The views of a scene show one set of named points, each view turned or mirrored, and shifted as a whole, with a little noise and some points left out.
In the rows, zero is written as 128.

Scene 1
View 1
<209>: [161 112 148 156  82 192 163 127 125 137 129 129  82 141  97 145  94  92
 138 117  92  97 169  78 119 129 142 116 162 121 145  98 142 134 139 151
 152 116 110  99  96 100]
<61>: [ 97 145 140 178 132 210 130 122 136 127 137  32 151 170 171 128 157 182
 123  96 119 183 115 129 121  68 146  90 141  94 172 171 101 198 170 204
 130 116 108 132 118  98]
<257>: [130 134 143 169 133 229 146 119 127 138 123  68 128 151 141 131 125 139
 118 104 121 142 137 112 150 134 141  88 148 123 151 136 126 156 134 172
 114 101  88 124 129 113]
<150>: [ 96 147 127 168 140 202 144 127 147 137 117  67 120 159 146 138 141 153
 120 114 100 149 136 104 137 117 139 100 146 100 139 149 118 172 142 156
 126 113 107 134 124 114]
<256>: [163 120 164 159  42 172 162 137 122 128 148 152  63 136 104 154  84  84
 125 132  75  90 168  71  89  95 149 123 167 117 145  92 144 134 143 155
 184 127 120  84  72  97]
<185>: [ 80 148 138 174 118 170 145 132 164 139 125  87 104 174 157 129 140 151
 123 119  85 165 137 111  92  70 151 116 136  88 158 159  93 191 160 182
 155 139 137 115 110 102]
<220>: [131 133 145 158 111 211 164 132 130 136 122 103 102 136 116 136 121 116
 130 118  94 118 161  95 142 128 136 107 166 120 138 112 138 148 131 146
 131 104 101 118 119 118]
<131>: [131 178 159 142 107 186 156 149 122 109 137 133  80 158 135 163 135  96
  84 170  61 117 134 127 116  73 184 119 187 154  77  88 110 126 128 106
 164  79 129 113 145 101]
<186>: [124 139 144 161 138 213 168 127 132 134 103  95 114 137 120 133 125 120
 112 123  99 122 154 103 154 144 135  88 167 133 118 111 145 137 121 133
 128  90  96 129 140 130]
<39>: [110 169 158 166 126 202 134 125 132 126 150  54 119 172 157 152 146 145
 113 120 106 166 109 133 117  56 162  97 158 110 154 141 112 191 171 172
 141 109 115 119 122  98]
<241>: [146 120 161 186 105 247 134 107 107 140 181  12 157 162 160 149 131 176
 153  60 146 181 102 109 120  77 145  73 146 107 221 170 127 196 187 244
 126 121  80 110  72  73]
<29>: [ 99 155 129 169 158 218 154 126 133 137  89  69 129 155 148 126 156 140
 112 111 115 144 141 120 164 128 134  92 161 124 117 138 127 158 131 141
 111  89  96 139 150 136]
<26>: [116 150 143 171 135 230 147 119 122 132 120  58 134 156 149 133 135 142
 117 115 121 152 127 108 152 113 146  96 162 121 138 135 122 162 136 158
 124 102 101 134 133 111]
<172>: [160 129 151 146  88 189 182 151 123 128 117 169  61 128  94 156  89  64
 110 159  73  70 181  89 134 144 145 119 174 149  88  68 144  99 105  95
 162  85 112 108 120 128]
<16>: [111 129 117 158 150 204 174 128 147 148  72 106 105 134 118 122 120 124
 114 116  99 117 175  90 157 177 117 103 151 120 119 125 144 139 108 129
 116 102  98 126 129 147]
<20>: [151 120 167 148  68 174 162 140 125 133 143 153  69 140 100 147  80  82
 106 151  62  89 164  93 111  97 157 123 177 124 123  75 128 131 132 135
 170 104 129  89 103 103]
View 2
<209>: [111 149 113  84 141 123 143 134 165  89 160 126 146 150 115 162 135  61
 140 104 155 124 145 139 120 108 114 131 162 115  92  95 142 190 116 151
 106 103 133 124 129 111]
<29>: [ 81 122 145 132 104 120  75 137 136 125 154 152  97 151  95 118  89  40
 128 111 151  97 169  91 159 125 137 147 141 152 165 133 135 124 143 129
  78 148 146 105  88 116]
<256>: [121 154  91  55 136 123 188 127 170  78 146 112 164 145 117 178 146  90
 131 120 156 138 149 159 101 113 110 103 164 111  90  77 153 205  88 143
 114  96 125 131 139  96]
<172>: [133 111 127 110 137 111 149 135 148  92 147 118 162 140 124 158 157  66
 177 107 112 136 162 116  59 128 150 127 148  68  84 109  99 204  81 163
 136  91 116 112 158 115]
<150>: [ 89 136 126  96 103 128 102 125 137 106 160 150 113 152 101 137  89  72
 100 110 160 102 163 114 164 122 123 149 135 149 164 116 158 124 135 131
  78 137 156 126  80 106]
<186>: [ 85 132 135 118 116 126  98 125 151 116 164 144 102 144 109 130  99  46
 117  94 163  99 152 116 156 112 121 157 132 141 137 134 152 136 142 137
  82 131 154 114 102 116]
<131>: [131 111 135 110 101 105 152 128 133  79 128 138 152 134  79 131 126 113
 147 128  88 112 186 118  75 169 133 103 158 115 176  81  90 167  84 126
 124 133 126 113 114  82]
<39>: [ 99 151 110  92  99 119 138 133 144  94 154 162  95 147  67 131  98 102
  93 120 170 104 169 135 170 150  87 116 170 174 203  96 152 115 128 105
  71 165 145 126  57  83]
<26>: [ 88 136 134 119 124 122 100 138 145 114 167 158  89 150  88 125  90  57
 119 106 164 103 166 106 167 126 109 145 156 158 161 114 141 126 152 136
  72 159 151 107  84 106]
<241>: [ 72 197  95  77 140 148 128 146 178 100 191 153  51 181  69 155  98  63
  84 102 225 120 145 148 240 115  37 116 193 203 155  83 193 124 184 123
  40 178 148 108  59  92]
<20>: [125 135 115  77 127 120 173 133 155  76 146 121 163 135 114 160 151  95
 148 118 122 127 159 140  73 135 121 116 165 107 102  79 134 201  92 152
 123 103 120 129 132 100]
<220>: [ 97 128 119 100 125 133 113 134 154 103 152 136 121 152 113 152 113  59
 134 113 158 122 154 114 125 119 127 141 142 132 120 107 137 149 125 146
  90 114 139 115 113 108]
<257>: [ 87 139 131 110 129 128 100 139 153 106 165 145  91 160  96 132 100  47
 122 100 166 121 156 113 174 122 113 138 143 149 137 123 150 135 148 135
  73 149 139 102  93 109]
<61>: [ 71 157 115  95 103 132 107 137 152 105 173 158  77 144  74 125  82  81
  69 106 196  96 159 126 207 130  84 134 158 193 205 112 174  99 149 108
  61 161 163 125  44  87]
View 3
<209>: [128 157  75 108 105 134 161 159 156 143 120 155  99 171  99  92 121  93
 132 122  59 106  90 140 170 116 124  85 102  78 185  93 107 126 119 115
  90 106 209 159 126 189]
<29>: [169 146  70  97 120  93 157 162 178 173 126 139 123 107 133  79  89 102
 223 117  99 108  88 136 134 159  84 122 118 110 115 118 172 173 154 134
  95 120 153 128  95 166]
<256>: [100 147  88 108  89 148 157 140 126 109 125 156  86 184  84 114 135 118
  83 126  49 116  91 149 178 130 146  71 109  67 184  94 104 116 107 111
  97  92 215 173 146 184]
<20>: [131 157  65 112  79 142 166 140 143 125 119 151  78 175  81 119 138  99
  84 103  68 130  84 127 175 121 128  76 118  75 173 110 100 121 123 108
  89  93 216 181 125 165]
<131>: [138 161  60 100  84 159 184 148 127  87 124 115  64 128 109 133 127 109
  73  70  98 161  89 134 162 155 107  87 129  92  83 142 162 122 140 131
 115  99 179 150 121 121]
<186>: [167 160  61 109 106 100 161 159 173 173 121 158 116 136 113  95  98  84
 188 109 101 106  80 124 153 140  88 116 117  86 138 106 137 163 156 128
  92 114 171 145 103 173]
<241>: [112  54  73  91 172 147 112 209 108 109 153 123 138 130 174  35  89 117
 229 164  48  94 124 173 167 154 161 127  83 141 124 103 182 113 142 132
 149  96 154  35 167 196]
<257>: [148 122  65 103 122 111 147 176 153 158 135 143 128 134 140  72  99  95
 211 134  78 109  97 144 153 154 113 118 104 110 129 101 159 152 147 132
 106 107 166 119 111 192]
<185>: [121 140  97  93 125 147 134 176 133  89 114  99 129  93 128  80 102 154
 149 158  62 118  98 168 133 153 128  93 111  97  88 132 204 149 103 142
 120 104 151 142 136 164]
<16>: [150 180  78 103 109  81 152 144 200 195 105 155 132 134 113  81 115 100
 203 135  82  99  83 132 133 145  86 104 112  72 161 102 142 172 126 126
  78 121 170 179  89 192]
<220>: [141 144  76 111 112 124 156 162 163 150 125 144 111 144 114  96 112 103
 166 132  75 116  86 133 159 133 116 101 114  91 154 110 135 142 130 121
  91 110 176 154 109 185]
<26>: [156 130  70 102 134 110 146 174 156 158 131 138 113 119 147  75  96  98
 202 124  91 111  99 146 142 158 103 118 106 112 113 116 172 155 152 133
 108 110 150 109 121 175]
View 4
<185>: [ 78  89 148 172  70 100 137 154 138 124 109 147 151 149 124 123  97 144
 139 158 104 163  90 172  82 143 148  76 112 146 132 114 134 138 159  91
  99 187 105  83 188 136]
<257>: [102 123 119 136 109 118 140 139 132 119 118 164 123 155 129 157 127 140
 109 162 125 166 131 194 133 122 104  74 179 167 101 151 153 117 113  91
  90 199 142 113 150 114]
<209>: [115 120 124 156 119 104 125 141 117 139  81 151 134 159 119 161 138 153
 115 109 117 175 117 145 178 111 162 112 130 169 129 149 172 118  92 110
 109 129 143 136 125  93]
<241>: [100 142  82 103  89 122 148 140 167 162  88 168 132 199 120 107  55 144
 125 180 157 205 144 235  35 130 113   0 163 167 138 139 187 156 141 123
  74 185 140  75 164 166]
<29>: [ 89 124 140 137 120 120 147 126 122  97 135 154 113 148 147 165 132 137
 117 169 110 148 131 186 130 118  89  91 188 174  83 147 139 117 122  82
  87 225 138 116 173  98]
<16>: [ 96 115 155 142 146  95 144 137  84  89 135 153  99 150 159 196 172 150
 103 148 103 160 133 166 209 117 107 126 209 150  89 168 164  84  74  70
  96 184 158 152 131  45]
<131>: [132 119 133 167 110 166  94 130 130 104 115 137 167 136 134 180 156 154
 106 111 108 140 113  97 187  89 145 137 115 207  83 125  70 145 152  96
 118 180 107 154 163 119]
<61>: [ 84 114 120 146  79 121 153 156 153 122 127 159 139 160 138 120  81 144
 141 182 128 157 114 210  56 136 104  44 160 167 111 125 140 151 163  98
  89 229 116  77 191 151]
<26>: [ 97 131 124 140 112 123 147 137 131 110 130 153 133 149 143 155 120 146
 116 160 131 169 134 190 115 123 101  74 180 166  93 139 144 130 127  91
  92 211 135 118 175 115]
<172>: [147 117 143 168 139 126 106 133  99 112  96 147 140 153 128 195 179 148
  95  86 113 162 122 102 244 100 165 161 137 184 106 157 145 111  83 105
 112 125 148 173 117  72]
<256>: [133 108 128 176  93  96 107 162 135 161  48 158 161 173  92 129 122 158
 123  88 133 188  89 130 155 129 218 107  66 172 168 136 174 142 109 141
 129  76 130 122 115 120]
<186>: [107 119 134 144 133 124 137 135 115 106 120 158 116 145 136 178 149 140
 114 149 113 161 134 162 170 114 111 107 177 175  97 157 146 116 103  89
  92 199 142 132 151  87]
<39>: [102 132 118 152  90 139 125 136 158 114 116 150 154 154 130 138  95 132
 133 156 114 163 120 170  78 124 123  64 130 183 102 126 118 155 159 114
 100 210 116  87 190 160]
<150>: [ 86 105 134 157 101 107 146 147 123 105 126 148 133 147 141 150 121 145
 125 168 104 158 116 182 118 129 117  78 165 154 111 142 149 121 129  86
  95 210 126 105 170 114]
<220>: [107 109 135 157 119 113 130 140 117 121 109 149 127 147 136 163 134 138
 115 143 113 166 123 166 157 117 135  99 154 164 115 146 163 113 109  95
 104 169 136 130 146 101]

Which points are out of place in each view (at most two, in the order of its rows)? Write none if all are in place.
view 1: none
view 2: <186>
view 3: <131>
view 4: <16>, <256>

Scene 2
View 1
<187>: [147 215 110 144 105 127 115  98 127 162 187 138 137 125 116  80 113 148
 106 122 127 143 111 119 164 167  77  93 112  92 151 153 116 125  91 116
 128 127 149 111 148 158]
<50>: [160 181 132 161 110 134 121 120 117 159 190 149 155 137  90  75 107 149
 129 103 147 154 118 100 153 168 113 127  70  92 159 136  95 131 101 105
 111 105 149 100 138 150]
<142>: [159 144 124 160 119 130 109 135 153 142 156 150 152 129 142  77 114 166
 123 124 104 140 127 123 175 166  78 118 129 102 121 159 103 141 123 170
  94 153 138 128 142 160]
<201>: [137 129 104 160  82 130  96 108 156 164 138 171 143 159 102 115 125 152
 100  98 109 128 127  83 185 145  64 156 144 106 115 161 120 136  90 142
  83 137 157 152 167 167]
<159>: [131 136 113 170  94 136 101 117 139 163 156 182 143 164  86 113 123 161
 107  93 141 146 135  74 168 150 101 170 107  95 129 148 115 141  92 107
 104 131 159 132 146 153]
<173>: [188 142 146 185  96 137 125 124 129 167 179 150 179 129  70  57 100 149
 148  87 153 150 117  77 145 150 123 154  35 101 154 120  74 137 119 117
  89  88 146 101 159 150]
<222>: [147 195  94 145  96 123 105  92 138 171 167 138 138 130 116  84 121 149
 104 124 112 129 108 116 177 160  59 101 142  99 141 160 118 127  84 137
 111 136 152 130 163 162]
<8>: [166 136 110 172  75 136  99  97 153 173 144 149 161 130  91  91 129 144
 117 101 115 126 121  80 174 138  59 149 120 118 132 145 105 133  98 139
  72 105 155 148 191 158]
<149>: [170 132 105 160  79 131  97  97 160 170 138 143 152 126 106  91 133 148
 111 108  91 113 121  93 182 138  45 135 147 116 124 152 112 136  97 163
  58 129 151 158 196 169]
<177>: [141  81 118 184  82 144 104 133 153 162 141 194 157 174  79 126 114 164
 114  80 133 142 148  48 174 129 109 203  97 110 118 142  99 143  94 129
  70 118 161 146 150 153]
<91>: [141 154 132 160 126 133 117 149 135 136 167 169 143 152 121  87 107 172
 120 117 137 153 136 108 167 167 113 135 103  89 128 152 102 139 108 135
 120 150 133 111 108 154]
<202>: [171  94 129 184  92 146 106 127 156 157 137 159 171 142  87  94 118 159
 127  94 120 134 141  64 173 138  88 166  95 113 128 142  89 146 109 147
  63 115 151 139 164 155]
<97>: [129  64 125 184  99 144  98 148 167 145 120 199 153 182 108 132 123 173
 111  86 117 135 162  59 183 137  97 196 134 113  97 159 113 157  97 153
  69 153 143 155 134 162]
<145>: [120 146 120 164 108 132 106 137 134 154 164 187 136 172 100 121 111 168
 108 100 152 155 141  86 170 165 122 164 104  87 126 152 111 144  87 108
 123 141 151 117 116 155]
<178>: [128 198  95 137  99 120  97  97 141 166 162 152 124 137 127 102 126 157
  90 128 103 130 115 121 183 164  56 107 164  92 126 173 132 131  86 137
 114 148 152 137 157 168]
<114>: [161 170 109 163  84 134 106  89 134 181 165 144 149 128  88  81 127 144
 115 107 123 131 105  92 169 150  70 133 115 104 144 143 105 128  91 124
  94 100 158 136 185 160]
View 2
<50>: [108 124 149 167  99 126 152 115 109 154 148 145  95 151  83 106 177  98
 135 107  99 121 100 158 100 101  36 158 134 109 109 141 110 144 128 130
  77 105 121 155 110 118]
<173>: [121  97 158 181 107 133 128 119 128 156 140 124 103 155 103 120 190 100
 115  92  93 110 103 162  87 108  68 177 149  96 112 103 103 160 127 121
  78  91 135 145 142 146]
<201>: [135 127 182 163 150 106 145 105  77 155 139 122 125 134 155 151  99  86
 107 142  83 129 123 160 116 146  71 126 131 106 108 197 116 147 132 130
 155 129 112 161 116  98]
<159>: [121 132 171 155 122 111 129 123  95 159 155 126  98 140 140 143 120  79
 111 138  84 114 113 171 116 142  56 125 123 122 112 154 119 149 124 130
 119 117 127 176 111 105]
<222>: [118 139 155 167 137 105 186 100  64 149 137 144 125 126  97 124 122 101
 136 129  96 134 107 147 108  95  42 152 140  91 109 223 115 126 133 137
 131 122  96 151 101  95]
<145>: [113 142 174 148 109 116 128 129 105 168 168 142  85 153 132 129 123  89
 127 132  83 109 117 166 121 141  42 120 113 138  94 145 115 151 118 141
 110 127 129 158  90  92]
<149>: [145 109 180 174 164 106 163  96  67 157 121 120 150 123 143 148 105  93
 103 127  85 137 124 154 101 122  97 149 154  76 116 210 109 141 142 124
 165 122 108 150 129 117]
<91>: [114 145 177 149 123 122 149 124 100 168 154 146 112 152 110 119 133 108
 146 110  89 119 110 155 127 103  51 142 127 137  88 156 101 150 126 147
 103 147 127 118  81  87]
<178>: [115 152 158 159 147 100 192  98  60 149 140 141 125 130 107 125  96  97
 143 132  87 137 113 143 116 105  41 136 127  99 107 239 113 125 142 141
 142 135  91 156  87  77]
<202>: [141 106 194 172 146 121 123 112 104 171 132 113 130 138 155 150 137  90
  96 115  80 125 125 165 105 132 104 144 145 105 105 132 107 165 129 120
 134 117 134 141 133 134]
<187>: [ 99 144 135 165 102 111 197 101  82 147 154 156  99 140  54  92 161 105
 158 114 103 127  93 143 101  74   8 164 134  99 108 202 110 123 133 146
  88 110  94 146 100 101]
<142>: [130 141 179 168 151 122 169 108  81 175 126 134 138 134 110 128 124 115
 134 111  87 131 115 145 119  97  76 148 143 114  89 178  98 148 139 143
 132 155 110 101  95  95]
<177>: [136 109 189 156 130 123  99 131 112 169 152 118 101 145 175 156 124  74
  89 132  80 109 127 178 115 164  91 120 133 127 106 122 116 168 121 119
 136 113 148 166 125 118]
<8>: [139 105 167 179 145 115 151  99  86 149 132 120 129 127 136 148 128  92
  99 127  83 132 117 159  93 130  82 154 153  81 120 181 113 149 134 124
 145 110 114 162 138 127]
<114>: [129 105 152 170 134 110 164 100  79 141 132 128 114 137 111 131 138  89
 114 129  94 129 110 159  92 112  56 156 147  78 124 193 115 138 138 125
 124  97 103 173 130 119]
View 3
<145>: [121  88 129 110 160 167 118 134 146 150 108 140 120 135 115 115 122  89
 110 110 125 119 133  94 136 139 136 105 136 121 122 139 136 144 122 138
 141 175 132 194 111 104]
<177>: [142 100 128 124 177 135 111  98 123 153 111 151 130 123 119 128 134 105
  82 101 138 118 121  76 139 148 104  79 146  98 118 112 169 162 133 117
 107 118 144 189 137 113]
<149>: [122  79 120 144 135  80 144  61 117 104 152 125 140 167 138 117 164  85
  80 105 139 187 127  87  90 156 115 102 153 104  89 138 138 168 117 129
 109 148 148 140 124  72]
<202>: [131  75 134 132 157 121 135  76 123 129 131 139 138 144 133 133 142 117
  79  94 140 135 123  86 124 141 117  74 148 105  91 119 156 183  97 113
  97 121 138 171 120  94]
<173>: [108  46 126 142 168 171 143  98 143 119 133 132 126 144 143 108  98 148
  81  61 133 115 167 107 132 110 155  78 171 144 125 115 129 221  61 131
 105 141 113 168 127 102]
<201>: [135  92 133 139 139  95 131  77 115 119 137 137 144 156 128 131 163  87
  81 108 140 165 123  88 106 157 108  93 150  92  91 136 152 157 124 124
 109 138 145 159 120  80]
<178>: [106  71 123 131 115 114 166 104 146  97 151 115 131 180 124 100 150  68
 102 113 124 188 150 117  83 147 139 128 146 134  99 167 102 147 109 151
 155 205 134 137  95  65]
<97>: [156 109 151 119 158 121 101 107 114 163 111 149 138 127 111 152 164  85
  89 123 131 122  89  72 135 158  95  82 135  85  93 128 177 129 132 108
 115 124 152 199 115  89]
<159>: [126  93 115 122 165 140 129 111 144 128 111 134 122 135 123 104 128  90
  94 108 131 138 136  88 128 148 127 108 144 110 124 132 140 159 135 139
 133 161 144 181 124 109]
<142>: [124  70 155 139 111 127 145 106 130 121 143 131 139 168 125 132 161  81
  87 108 120 164 125 107  97 141 131 100 148 129  81 161 124 148  79 129
 137 165 121 159  86  57]
<50>: [107  56 121 131 154 171 152 121 161 116 133 122 119 152 132  96 103 110
  99  81 119 136 166 116 120 121 161 108 161 145 123 142 109 194  84 155
 139 185 116 171 118 102]
<91>: [125  76 153 118 133 168 137 137 152 138 122 139 131 151 118 122 133  86
  98 105 113 127 131 111 117 124 147 100 141 137  94 159 118 146  80 136
 145 177 118 181  89  77]
<8>: [123  78 118 148 153  96 142  71 126 108 142 126 138 163 137 114 144 103
  83  95 142 169 142  88 104 150 121  99 150 107 103 126 135 180 121 128
 105 150 144 149 134  91]
<187>: [ 94  58 122 132 128 136 167 112 160 103 142 114 124 170 132  82 122  80
 106 101 118 181 165 118  94 131 162 135 148 142 113 164  95 164 105 163
 153 212 129 145 103  83]
View 4
<97>: [123 101 114 156 193 111  72 118 119 125 122 138 149 105 163  90  93 161
  95 127 124 184 174  62 132  99 104 153 146 119 168  79 121 105 142 155
 132  90 163 109 179 126]
<178>: [139 116 169 157 128  92 137 125 109 136 154 144 151  79 163 145 143 141
  65 117 167 124 170 126 136 182 114 172 144 135 135 146 127 141 145 149
 181 160 152 103 111 176]
<173>: [158 145 101 172 148 223 110 142 160 143 184 135 194 112 107 122  77 163
  72  92 133 119 126 115 113  94 136 166 203 133 119  79  95 142 106 172
 163 175 143 109 134 108]
<202>: [146 136 105 180 164 134  86 127 150 137 159 148 144 110 166 101  85 162
 101 118 120 154 138  83 137 105 125 169 154 106 125 114 108 124 149 164
 154 119 171 117 177 132]
<8>: [141 148 108 178 141 151 123 137 135 152 160 140 136  97 152 107 100 155
  97 109 130 126 131  98 142 140 121 185 171 112 129 120 113 143 145 177
 153 141 162 107 146 158]
<201>: [132 123 126 156 147 112 115 131 113 138 140 142 138  90 168 101 112 151
  92 121 132 146 158  96 143 146 111 175 154 118 155 112 122 130 148 158
 150 128 162 109 148 159]
<222>: [141 125 158 164 122 113 139 125 120 138 171 141 155  85 153 141 134 138
  69 115 154 115 155 132 130 176 116 174 156 132 127 140 116 150 135 153
 180 165 148 105 115 169]
<114>: [146 148 125 163 125 166 138 140 130 154 169 140 151  85 143 122 114 150
  83 112 139 112 136 115 141 157 123 188 181 126 123 123 117 149 132 172
 164 172 151  99 122 162]
<177>: [134 107 117 149 175 154  90 127 118 130 136 129 167 103 142  99  94 153
  81 112 136 164 171  82 129 102 113 164 171 138 167  67 122 117 120 164
 138 120 156 106 159 125]
<187>: [154 123 163 156 116 146 148 127 121 136 177 134 179  85 131 148 135 134
  48 101 166 108 158 143 124 173 121 165 174 144 128 129 120 154 123 151
 186 187 132  99  97 156]
<145>: [140  94 142 137 156 157 105 125 103 122 139 131 187  92 131 119 116 144
  59 105 156 157 180 106 116 127 113 151 170 150 177  64 132 127 113 156
 148 144 141  95 127 131]
<91>: [147  99 158 159 151 137 100 116 131 115 167 144 192 106 126 139 110 151
  42 101 161 148 171 125 101 119 122 140 150 146 148  96 114 126 122 148
 177 155 132 108 132 115]
<159>: [132 113 128 145 158 157 113 131 104 137 137 131 166  93 133 108 109 149
  81 109 138 150 166 102 132 136 115 168 174 140 166  75 126 128 123 167
 140 140 149  95 137 144]
<149>: [138 143 118 175 138 114 120 134 135 151 159 144 125  90 177 110 109 155
 102 124 123 131 137  99 149 154 115 182 152 107 124 148 113 140 158 162
 166 133 170 113 148 162]
<50>: [160 131 135 158 128 195 128 130 142 135 179 140 196 100 107 133 108 149
  47  97 162 117 149 134 114 129 126 156 182 146 131  88 110 146 106 163
 171 181 140  98 112 123]
View 5
<50>: [ 93 122 101  94 114 134 103  90  83  76  87  93 143 145 111 135  96 119
 128  99 119 132 104 125 148  53  88 157  57 158  67 118 101  74  98 142
 105  82 121 156 119 137]
<114>: [ 97 100 103 135 113 144 113 101 108  83  73  71 105 101 112 139 120 138
 123 109 154 161 100 128 141  71  96 164  75 137  85 132  78 101 117 158
 109 105 123 128  94 133]
<177>: [134 163 112 145 101 122 100  99 149  56  82  84  85 116 135 154  72 125
 143 121  95 118  79 127 145  65  93 159  91  73  99 122  97 115 142  85
  89 135  88 120 143 118]
<142>: [111 113 112 125 125 143 109 109 105  86  65  96 120 108 112 151 101 122
  97 117 110 165 110 133 144  44 106 172  85 137  83 140  60 113 115 135
 111 122 109 110 129 123]
<97>: [149 163 109 146 115 120 105 107 148  58  59 110  77 116 122 149  78 116
 109 135  74 127  81 139 143  50 118 168 115  63 108 141  80 139 152  76
  98 144  80  89 156 102]
<8>: [104 118 114 156 106 140 107 107 123  83  68  67  96  82 119 146 111 133
 123 114 137 168 103 122 141  69  95 169  80 123  92 126  62 119 128 144
 105 125 113 120 113 126]
<201>: [128 123 103 145 114 131 117 102 122  64  63  88  77 105 104 141 118 132
 103 125 121 149  91 137 140  73 120 153  99 104 103 142  69 125 137 127
 110 123  98  96 121 113]
<149>: [109 107 112 157 117 147 112 115 122  86  51  71  82  69 109 157 125 131
 101 129 136 183 104 131 143  61 116 172  94 125  99 136  45 137 130 149
 109 137 105 101 113 114]
<145>: [127 135  93  97 118 117 112  93 107  56  78 113 109 159 100 126  94 130
 120 118 100 102  79 135 147  55 111 147  88 110  90 134 106  93 125 103
 100  93 107 118 131 123]
<178>: [112  77  96 118 130 138 129 104  86  73  48 105  93 119  65 118 151 139
  77 120 134 160 101 149 136  64 143 157  93 153  97 158  58 113 122 162
 122  92 121  90  93 118]
<222>: [104  86 105 124 125 145 124 107  87  78  59  93 106 114  83 129 135 139
  87 114 146 166 105 142 138  67 124 162  86 158  88 143  57 103 117 170
 123  98 122 109  96 121]
<202>: [114 145 114 149 108 135  98 105 133  78  78  76 102  94 140 163  79 119
 126 117  95 155  96 122 149  56  88 177  85 102  88 125  71 120 125 104
  95 141  97 121 140 124]
<159>: [122 136  97 120 112 119 107  92 118  55  76  95  96 134 109 134 104 133
 123 122 116 111  86 130 143  73 106 150  87 110  95 133  97 100 131 105
  94 106 104 119 122 118]

Which points are out of place in each view (at most two, in the order of its rows)? Write none if all are in place.
view 1: none
view 2: <187>
view 3: <201>, <178>
view 4: <202>, <177>
view 5: <142>
